Each scene shows the same named points in several views. A view is turned or mirrored, shifted and resized as a whole, has a little noise and may leave points out.

Scene 1
View 1
k992: [  3   3   9  -4  -5   4 -34   9 -12 -10 -24 -19  -4  40 -14  -8  20  16
 -20  27   8   8   3  18  -8  -4 -23   1  -6 -27 -15  18 -17  -4 -14  16
 -12 -22  -7  16  22  -2 -21]
k947: [ 24  13  14   6  -2  -9   2  -5  -2  27  14 -19   5   1  19  15  22  24
   0   1 -28 -33 -10  24  -1  38  -3   7  23 -28   9  15   1  -5 -23   3
 -17 -42  21  15   8  19  -5]
k764: [ 18  13 -16  17  26  14 -51 -29  11  -9  21  12 -10   3  21   4  39  21
  24  44   4  -6   1  14 -16  49 -34  10  15 -14   5  -1 -15   0 -39 -12
   0  15 -11  30  -7   5  -1]
k962: [  3 -17  -7 -16   1  -2 -18  -6   7   1  -6 -12  11  40 -13 -24  26  10
  -2  23   6   0   0   7  -2   2 -18  -7  -5 -15 -12   6   1   3 -21  15
   0 -10 -10  26  28  11   0]
k775: [ 14  -4 -25  13   3   3 -52 -17  -7 -14   5   4  -2  24   1  -7  31  21
   3  29  24   9  19  13 -11  15 -11  17   9 -20 -11  -1 -10  -5 -16   3
   8  -2  -8   8  -4  -2 -12]
k296: [ 18   6  -6   3   4  -5  -9 -15 -12  -2  22   8  19   0   7   1  31  18
  10   6   0 -12  14  22   9  40 -13  10  35 -34   3  -6   7  -6 -10   4
   6 -12   3   4  -9  15   0]
k78: [ 25   2  -6  -4   8 -19   9  -1  -1   2  16  10  18   5  -9  -4  28   3
  11   4  -2 -14   3   8  17  29 -13   3  25 -28   7   9  18  -2 -18  15
  25 -18   2   8  -4  22   5]
k436: [ 30  22  -4   5   7 -22  -5   8 -20 -25  12  25  11  -5 -18   8  33   0
   7  13  17   2  18  11  18  31 -26  11  33 -38   8  12   5  -8 -10  17
  37 -16  -4  -9 -26  21  -4]
k462: [  1 -18  -3 -23  -2  -7  -1   3   3   4  -8 -14  18  42 -21 -27  22   5
 -11  11   4  -5   1   9   9  -4 -16 -12  -2 -21 -14   8   8   5 -13  22
   2 -18  -6  26  33  14   2]
k500: [ -4 -21  -2 -16  -4   5 -28  -3  11  14 -18 -32   0  52  -4 -26  18  20
 -14  23  -3  -7 -10   7 -14 -10  -8 -10 -21 -11 -18   9  -4   2 -24  16
 -24 -17  -3  37  47   4  -6]
k870: [  2  13  22   2  -8   4 -32  14 -25  -5 -29 -28  -9  35 -10   1  15  24
 -26  21   2   6   6  30  -9  -3 -19   6  -2 -39 -15  24 -27  -5  -9  13
 -23 -35   1   7  20  -3 -31]
k693: [  8 -12 -11  -8  -2  -3 -31  -4  -2  -2  -7 -12   2  40  -8 -19  21  15
 -10  23  10   1   7  10  -5  -1 -11   3  -3 -21 -16   7  -4  -2 -17  15
   1 -13  -5  16  21   3  -8]
k547: [ 17   6  -6  12  12   8 -46 -17  10  11   4 -15 -15  16  23   7  28  28
   9  35  -7 -14 -10  13 -23  31 -12  12   1 -12  -1  11 -13  -1 -37  -5
 -15 -10   3  30  13   5  -8]
k251: [  0  -5 -10 -14   4  -3 -32   8  -3 -19 -23  -3   0  46 -24 -24  26   5
  -8  37  24  17   7   8   0 -13 -29  -4 -14 -20 -18  15 -10   0 -19  20
  11  -4 -19  19  21   2 -14]
k825: [ 17  12 -17  20  21  13 -39 -34  -5 -14  32  20   7 -10  17   6  41  24
  27  28   9  -1  17  21  -3  58 -33  14  36 -23   7 -13 -10  -1 -21 -13
   8  17  -9  15 -21  10   0]
k115: [ 22  30  14  10   8  -7   1   2 -23 -13  11  14  12 -10  -7  14  31   7
   9   9  -2  -5  12  22  14  37 -33   7  38 -46  12  12  -5  -6 -10   7
  14 -18   2  -1 -19  22 -12]
View 2
k500: [-37  -7  -6 -44  -5  -9  -2  -3  12 -22 -22  27 -23  36 -25  -7   4  53
  18 -26 -14  16 -31  23  23  42 -28 -27 -19  32  71  21 -25  21  -6  35
  14  17  17  34   0  18  24]
k462: [-19   0  12 -40  -8  -8 -27 -13   1 -28 -20 -12  -5  43 -21   5  -4  48
  -2 -25 -13  26  -5   5  18  39 -20 -11 -11  35  39   5  15  33 -25  21
  10  16   8  11 -19  32  -1]
k693: [-15   1   5 -54  -9 -16 -12 -17  -2  -6 -11   9 -13  27 -19   8  -8  37
  22 -25 -19   1  -3  14   2  27 -14 -12 -12  22  40  25 -18  22   2   9
  10  27  17  26  -9  -3   4]
k764: [ 25  47 -31  -6 -24  -4   1 -24  22 -15  41  21  -2 -19 -19   5 -24   2
  -1 -24  14   5  41  13   3  -4 -19 -13  -2 -38  35  16 -10  -4   2  -3
   0  23 -14  15  10 -35 -11]
k251: [-15 -18   9 -68 -18 -20 -29 -14   8  12  -8  -1 -29  36 -31  -3   7  27
  43 -20 -36   0  17  17  -2  22  -9 -29   1  19  41  38 -10  30 -12  11
  15  22  20  32  -7  -6  12]
k962: [-19  -3   4 -43 -11 -12 -17 -11   6 -18 -12   3 -16  31 -25   4  -3  41
  14 -22 -15  16  -5  12  16  31 -19 -15  -8  23  42  17  -4  24 -17  19
  12  19  10  22  -8  14   4]
k775: [  9  21  -2 -55 -22 -24   0 -23   1   3  17   9  -7   0 -20  17 -17  25
  19 -25  -8 -12  30   6  -5   7  -8  -6  -5  -3  20  27 -31   7  10 -12
   5  33   4  22  -7 -24 -12]
k870: [-32   1  -5 -58  -2 -28  -5 -30  -2  25 -51  20 -32  28  -2  15  20  15
  26 -23 -25 -18 -22  52 -21  52 -12 -28 -49  12  60  25 -25  21  47  20
 -11  48  27  28  16 -32  31]
k78: [  7  24   6 -13 -13 -15 -33 -28  -7 -21 -13 -29  21  29  -7  24 -21  12
 -15 -28 -16  17  21   1  -2  33 -12   2 -18   6   5  -4  40  22  -3  -5
  -8  25   3  -8 -15  11 -22]
k115: [ 13  33  -4 -18 -20 -24 -35 -41  -9  11 -16 -36   5   9   7  34  -7 -10
 -18 -27  -5   7  39  19 -30  31  -4   5 -28 -26  11  -9  42  27  12  -5
 -28  42  -5 -18   2 -25 -10]
k547: [ -2  37 -25  -8 -12  -6   8 -20  19 -27   7  35   1   4 -16   8 -16  15
   4 -25   5  -2  -1  23  12  20 -26 -21 -28 -12  49  16 -25  -5  25   9
   0  20   0  23  15 -21   0]
k296: [ 12  39  -5 -31 -18 -21 -13 -33 -12 -11  -2 -18   9   0   3  33 -21  19
 -27 -27   5   8  20   7  -7  25  -9  14 -21  -6  12  -8  16  20   4  -2
 -11  40  -9 -12 -12 -10 -15]
k825: [ 34  53 -22 -17 -30 -15   0 -26   4  -5  39  -3   5 -32  -8  22 -26   8
 -16 -26  17  -2  51   3  -9  -8 -12  11  -4 -44  13   1   3   8  -9 -13
  -8  39 -24   1   1 -38 -19]
k947: [ -9  42 -19   9   4  -8  -6 -31  -1 -33 -38   2  23  21  10  33 -17   7
 -31 -29   8  17 -21  28   1  51 -21  -1 -54  -2  35 -18  18   6  39  15
 -22  32   4  -9  10   1  -4]
k436: [ 17  24   9 -31 -22 -30 -47 -39 -13  11  -4 -41  13  20  -4  32 -16  -9
  -4 -25 -24  -3  48   2 -30  23   3   2 -11  -9  -8   5  40  27  10 -22
 -19  39   6 -11 -17 -22 -25]
View 3
k115: [  1  27 -15   7 -35  13  21 -19  40  19  15   4 -10  -4   7   5  12  24
  15   8  14 -48 -33 -27 -26 -14  -2 -40  -5  -2  -2 -12   0  -8 -27   8
 -17   2 -34  15   1  33   5]
k825: [ -6  22  -3  29 -26  18   8  21  45  24   1 -16  10 -31  14  38  21 -21
  31  -3 -10 -24 -41 -26  -6 -22 -10 -35 -19 -30 -10 -17 -14  -2  -2  -4
  11 -13 -38   5  -2   8 -15]
k870: [  3   9  21  -9 -63   2  18 -12  -1  24   2 -19   1  40  -8 -22 -16   8
   5 -16  10 -16 -17   1  -1  37 -19 -42  12  36  13  22  22  -3 -34  15
  17 -13  20   1  -2  48  -1]
k462: [ -9  -3   8  45 -11  19 -17 -51 -19  22 -32 -28   7   8 -19   2 -29  14
 -14 -38  24 -32 -14  23 -10 -19   3 -33   3  21   4  -7  12   1 -18  19
  -8 -19  -9   5   1  11   4]
k775: [  9   4  11  21 -32  11   0   9  23  29  -7 -23  -1  -2  -5  24 -10 -17
  13 -21 -10  -6 -16 -13   3   6 -23 -28 -11  -1  -3 -10  28  20  -5  11
  25 -16 -12 -15   0  14 -14]
k78: [ -5  18 -12  26 -12  12  -8 -37  19  23  -6  -4  -7  -9  -6  11 -14  21
  -8  -7  18 -45 -29  -1 -26 -24   7 -26  -6  -1  -1 -14  10   4 -15   3
 -28  -9 -37   5   3  11  10]
k962: [ -7  -3  21  36 -23  14 -14 -26 -19  19 -27 -27  12  11 -18   9 -23   4
  -4 -38  17 -18 -11  25  -1  -3  -6 -29   3  18   5   0  17   5 -13  19
  12 -20   1   0   3  11  -4]
k436: [ 17  21 -19   8 -20   9  15 -21  36  17  13  10 -17  -5  -3  21   0  30
  11  -1  11 -43 -22 -33 -21 -19  -9 -31  -4  -7 -10 -26  24  15 -23  16
 -15   8 -49   4   5  22   5]
k251: [ 13  -1  18  17 -29   7  -2 -13 -23   2 -20 -15  11  30 -23  18 -25  13
   8 -40  13  -8   5  13   6  10 -15 -30  15  28  -5 -11  40  10 -18  39
  25 -11  -4  -4   5  18  -2]
k693: [  0   1  18  22 -33   9  -7 -20  -8  23 -19 -25   2  17 -18   4 -25  -2
  -3 -33   7 -15 -10  11   1   7 -13 -32   0  18   3   0  23   9 -16  17
  15 -20   1 -10   1  18  -3]
k764: [-12  23  12  20 -32  11  -5  41  22  15  -5  -8  25 -20  10  39  16 -28
  24  -2 -13 -15 -40  -2   6  -6  -1 -24 -15 -19 -15  -7 -10  -8   9  -1
  20 -27 -24   3  -5   4 -13]
k992: [  5   4  22   7 -47   8   6 -12 -13  15 -12 -22   5  34 -16  -5 -19   4
   6 -26  11 -11  -9  14   1  27 -14 -35   9  30   8  11  26   1 -27  22
  21 -16  11  -3   2  33  -5]
k500: [-17  -7  34  33 -34   9 -23 -27 -32  24 -37 -35  20  23 -23  -8 -36 -10
 -14 -38  15  -8 -14  41   4  15  -4 -30   5  36  11  16  13  -4 -12  11
  14 -35  27  -5  -2  15  -4]
k296: [ -6  13  -9  30 -25  19   5 -22  36  34  -1 -21  -6 -18   5   8   2  -1
   7  -6   5 -38 -32 -18 -21 -21  -5 -37 -14  -9   3  -6  -1  -1 -16  -3
 -12  -8 -27   7   1  21  -5]
View 4
k693: [  6   5   9  -9   3   0   2  24   8  -8 -17   1   0   3  -5 -10   9   2
   1  -2   1   6   5  17   5   1   7  -9  14  -1  14  -9   5  -2   1 -15
   9   8   0   0  -8  21 -17]
k436: [ 15 -12   1 -14   5   2   8   0  12 -15 -17  17   0  21   4  25  -9  13
 -17  -3  -3  -5   4  13  10   0   5   9 -18   9   8 -10 -17  -4   3  15
  -6   7  18   5  22  14   6]
k296: [  9  -5  -1  -6   8   2  -3  -5  13 -25 -21  12  -3  20  11  15   5   4
 -12   4   4   3  11   7   2   2  10 -10 -19  13   6   5  -4  -1   5   5
 -15   6   6  11   4  10 -11]
k78: [ 18  -8   0 -10   8   6  -2  -4   9 -25 -17  15  -6   5  12  12   5   4
 -15  -4   4   9  -1  11   2   0  -2   7 -21   3   3  -7  -9  -1   3   1
  -6   3   7  11  15  14 -15]
k992: [ -1  14   6  -9   9  -7   9  32  -1   4  -7   2  16   5 -10  -7   8   6
   5   0  -1  -5  -4  12   0   8   4 -11  13   0  19  -6   5  -1  -2 -18
  11   9   2 -10  -9  21 -14]
k547: [ -9   5  -1  -4  -4  -6  -6   6 -14  -9 -10   1 -14  -6   3   2  12   7
  -4   8   0  -5   7   1  12  12   7 -15   0  14  12   9   6   4  21 -10
   2  15 -18   0 -22   1 -22]
k947: [  7  -1  -3  -6  16  -3   4  -4 -11 -21  -6  10   4   7  21   0  19   3
  -7  14   5   3  -5  -2 -11   8  -6  -1 -33  15  -3  12  -7   2  13 -16
  -9  -4  -4   5 -10   2 -31]
k775: [  2  -2  10  -7  -6  -4  -3  15   7  -7 -22  -1  -7  17  -7   5  -1   8
  -6  -1   1  -6  17  12  19   2  16 -19   9  12  16  -2   3  -1  14   3
   2  15   0   4 -10  13  -1]
k251: [  2  10   7 -11   0  -1   1  31  10   1 -14   1   5  -5 -15  -2   1   8
  -1 -12  -4   2  -1  19   8   3   7  -5  25  -8  24 -19   8  -3  -7 -13
  14  16   3  -9   2  27  -9]
k115: [  7  -2  -7 -10  12  -2   8  -3   5 -17 -10  23   8  22   8  27  -3  13
 -13   5  -3  -8  -3   1   1   6   6   5 -27  14   8   2 -11  -3   2  10
 -15   5  16   3  17   9   0]
k500: [  1  15   5  -6   6  -1  -4  27   2  -8 -13  -4  -1 -15  -4 -22  20  -2
   4   0   4  15  -3  14  -4   8   1 -15  19  -6  14  -6  16   1  -3 -34
  13  10 -11  -4 -20  24 -32]
k870: [  0  17   4  -9  18 -11  18  33  -7   7   2   6  29  15  -7  -8   8   9
   8   9  -3 -11  -6   5  -5   8   5 -12   4   6  17   1   2  -3   1 -21
   8   6   8 -14 -13  15 -13]
k962: [  6   8   5  -6   5   3  -5  19  10 -14 -16   3  -3  -8  -2  -8  10  -1
   0  -3   4  11   1  16   1   6   8  -8  13  -5  13 -10  11  -1  -6 -16
   8  11  -3   1  -3  25 -22]
k825: [ -7  -2  -9  -3  -6  -3 -16 -10  10 -26 -24  11 -18  18   3  32  -2  13
 -15   4   0  -9  20  -1  21   9  25 -17 -16  21  15   9   0   0  17  21
 -16  20  -3   9   1   1   1]
k462: [ 13   2   3  -7   9   8  -6  11  16 -20 -18   6  -2  -9   4  -8  14  -3
  -3  -6   5  21  -3  20  -6   3   0  -2   4 -10   9 -13   8  -2 -10 -20
   4   5   0   5   6  28 -27]
View 5
k500: [  2 -34 -10  -8   6 -16  17   6   4 -11  18  13   5  -4   3 -21   8 -17
  18 -11  -9  28   8   3  -2 -19  -7 -12  -9  -7   5 -19  -9   6  -5  11
  15  -4 -17 -52 -22  -1 -14]
k825: [ 28  26  -3   6  13 -16 -13  -5   1 -14 -38 -17  -6  -9 -34   9   3  17
  -5  -9 -10  29   0  -3 -14  -6 -17  -6  22  16   2   3  -2  -5  -2 -11
   0 -11   9   5 -34  15   1]
k693: [  4 -22  -9  -7  -1 -29  11   9   7 -12  -2   5  11  -6 -11 -15   4  -7
  11   2 -11  17   5 -13  -7 -19  -9  -7   0  -7   4 -12  -4   7  -4  -5
  10  -7 -12 -29 -30   6  -4]
k296: [  2  16  -9  -6  12 -15   7  -1  14 -25 -26  -5   4 -17 -25   1   1  18
   0   5  -5  21  -9 -13 -18 -13 -17 -10  13  -4  -1   8 -11  10   4 -14
  15 -19  15   8 -27  13  -9]
k462: [  0 -17  -6 -16  18 -16  23  10  13 -20   9   3  15 -12  -7 -23   1  -2
  19  -5  -2  31  -7 -12 -12 -25  -6 -19  -6 -25   0  -6  -7  23  13  -8
  22  -6  -6 -25 -23   2 -18]
k547: [ 13  -2  -5   8   7  -7  -8 -12   0  -6 -12   7  -9  -3  -9   2   9   3
   0 -10  -4  27   2  11  -5   0  -6  -1  11  19   4  -9  -1  -5 -12   8
  -3  -2  -4 -19 -15  14  -1]
k115: [-13  23  -5 -14   4 -19   1   3  13  -9 -27  -3  12 -15 -27   5   1  34
  -2  28   4  11 -14 -27 -15  -5 -19   1   6  -9  -2   9 -12  10   7 -10
   7 -22  18  19 -17  10  -6]
k436: [ -4  12  -5 -13   8 -30   4   8  13 -11 -30  -7  19 -16 -26   1  -2  31
   2  27   2   1 -12 -40 -16 -11 -16  -3   9 -16  -4   9   0  16   8 -25
   1 -10   9  25 -23  14   3]
k764: [ 34  15   1  13  15 -12 -21 -11  -5  -3 -31 -13  -7  -3 -24   7   9  10
  -3 -17  -2  30   4   1 -10   0  -8  -1  22  23   5  -6   8  -9  -4  -5
 -18   1  -1  -2 -26  18   8]
k775: [ 18  -7  -9   0  -1 -35  -3   3   4 -14 -25  -9   6  -5 -22  -5   4   3
   4  -3 -19  15   9 -17  -8 -13 -17  -5  14   8   2  -5   4  -5  -8 -14
   1  -6  -8 -12 -38  12   6]
k962: [  7 -20  -5 -10   9 -21  16  13   5 -10   5   1  12  -9 -10 -18   3  -6
  17  -7  -6  28   1 -10  -9 -18  -8 -11  -3 -13   3 -12  -4  12   2  -2
  13  -4 -11 -31 -28   4 -10]
k870: [-21 -23 -13 -13 -23 -29   5   7  10  -3   2  16  12  -4 -12  -3  10   2
   5  26 -11   2  12 -10   5  -3 -19  11  -9   2   4 -15 -16  -4 -18  14
   9 -24  -4 -35 -21   2  -7]
k992: [ -9 -23  -9 -13 -13 -30   5  10   4  -3   3   8  13  -4 -11  -8   6  -2
  11  13 -10   9   9 -17   2 -10 -17   2  -9  -5   4 -15 -10   0 -11   8
   4 -12 -10 -35 -25   3  -4]
k947: [-20   6 -11  -2  12   2   8 -18  21 -28 -11  27  -7 -10  -6   2   6  16
  -2  12   7  17 -15  12 -13  -2  -7  -4   9   3  -3   2 -17  14  -5   2
  20 -17  14  -1   3  11 -16]
k251: [  7 -28  -3 -14  -1 -38   8  22   0   5   4  -2  24  -5 -13 -18   4  -1
  19   6 -11  15  10 -32   0 -19 -13  -6 -10 -15   3 -16   3   6   0  -4
  -2  -1 -20 -33 -34   3   0]
View 6
k992: [ -5 -17 -10  -8   8  10  -1  -8   6 -13  -1   6   0  12   9 -19  -5 -15
   1   8  10   0  -1   6   1 -20 -13   5   6  24   4 -18  11  -9  -6  -2
  -3   7   8   9  -5  -9 -17]
k251: [  0 -25 -24  -9  18   5 -11  -4   8  -5   5  10  -1  20  -3 -18   1 -17
  -5  11  15   3  -3  12   4  -9 -18   7   9  26   0  -2   5 -12  -2  -1
  -3   1  14  12  -7  -7 -10]
k115: [  5  -1  -9  -4 -21  -3 -18 -24 -15  16 -14  15 -21 -20  18 -15  -9  -3
   6   2   0   3   2 -11  11  -1  16 -15 -16  11   6  -3   6 -11   0  11
   2 -12  18  -5 -14  -2  -6]
k296: [  3  -1 -17   6 -14   2  -7 -26  -8  21 -11  19  -7 -18   7  -1  -3  -9
   8   3  -1   0   2  -6  10   9   5 -21  -1  10   3  -8   5   0  -5  13
  14 -10  13  -7 -18  -2  -4]
k78: [  2 -11 -23   1 -11   4  -9 -19 -15  17  -6  17  -2 -18   1  -7  -4 -16
   0   0   2   5   1  -9  15  23  16  -8   3  17  -6  -2  11   2   5  13
   1 -10  19   1 -17   3   1]
k947: [ -7   3  -4  -1 -22  15  15 -19 -14  13  -9   1  14 -25  20  -7 -11 -15
   9  -8  -4  -6   5 -10  10   8  18  -9   2  10  -1 -30  20   9   5   7
   6   0   7  -2 -15  -7  -7]
k825: [ 10   5 -13   5 -10  -7 -16 -34   0  34  -3   9 -10  -7   6  -3  -2  -2
  13   6  -3 -11  -5   9  12   4  -8 -33  -7  -9   4   9 -17  -1  -7   9
  28 -17   7 -14 -16 -10   3]
k500: [-10 -14 -20  -5  18  21  13  -4   7  -5   3   3  27  13   1 -14  -2 -28
   1   5   9  -7   3  10   2  -2 -21  11  24  27  -2 -25  20   4  -1  -3
   3   6   5  16  -9 -15  -8]
k547: [ -1  -1  -4  -2  -3  13  16 -20   5  15   4  -9  16   5  11  -6  -6 -16
  11  -2   2 -17  -2  14   9  -1  -7  -7   4  -2   2 -15  -7   8   0  -2
  17   1   0  -4  -8 -16  -5]
k693: [ -5 -21 -16  -7   9   9   2  -7   7  -7   2  10   6  13   1 -11  -1 -16
   1   7  12   1   1   9   1  -9 -14   2  11  23   3 -16   8  -6  -6   2
   1   4   7   7  -6  -7 -16]
k764: [  9   2  -7  -1  -1   3  -7 -28   4  28   3  -7   4   3  10  -5  -3  -9
  13   4   2 -18  -9  17  13   2 -11 -19  -3 -10  -1   8 -20   3  -2   0
  24 -12   5  -8 -11 -17   6]
k775: [  5 -18 -16  -1   3   2   0 -22   8   8   5  14  -4   7  -2  -1   3  -8
   4   7   8  -1  -5  15   3  -5 -12 -17   4   7   6  -2 -12  -4 -10   6
  16  -3   7 -11  -6  -2 -10]

In a view up to two points have been moved. Name them for each view, in the order of its rows, or write -.
view 1 | k462
view 2 | k870
view 3 | -
view 4 | -
view 5 | k825, k764
view 6 | k693
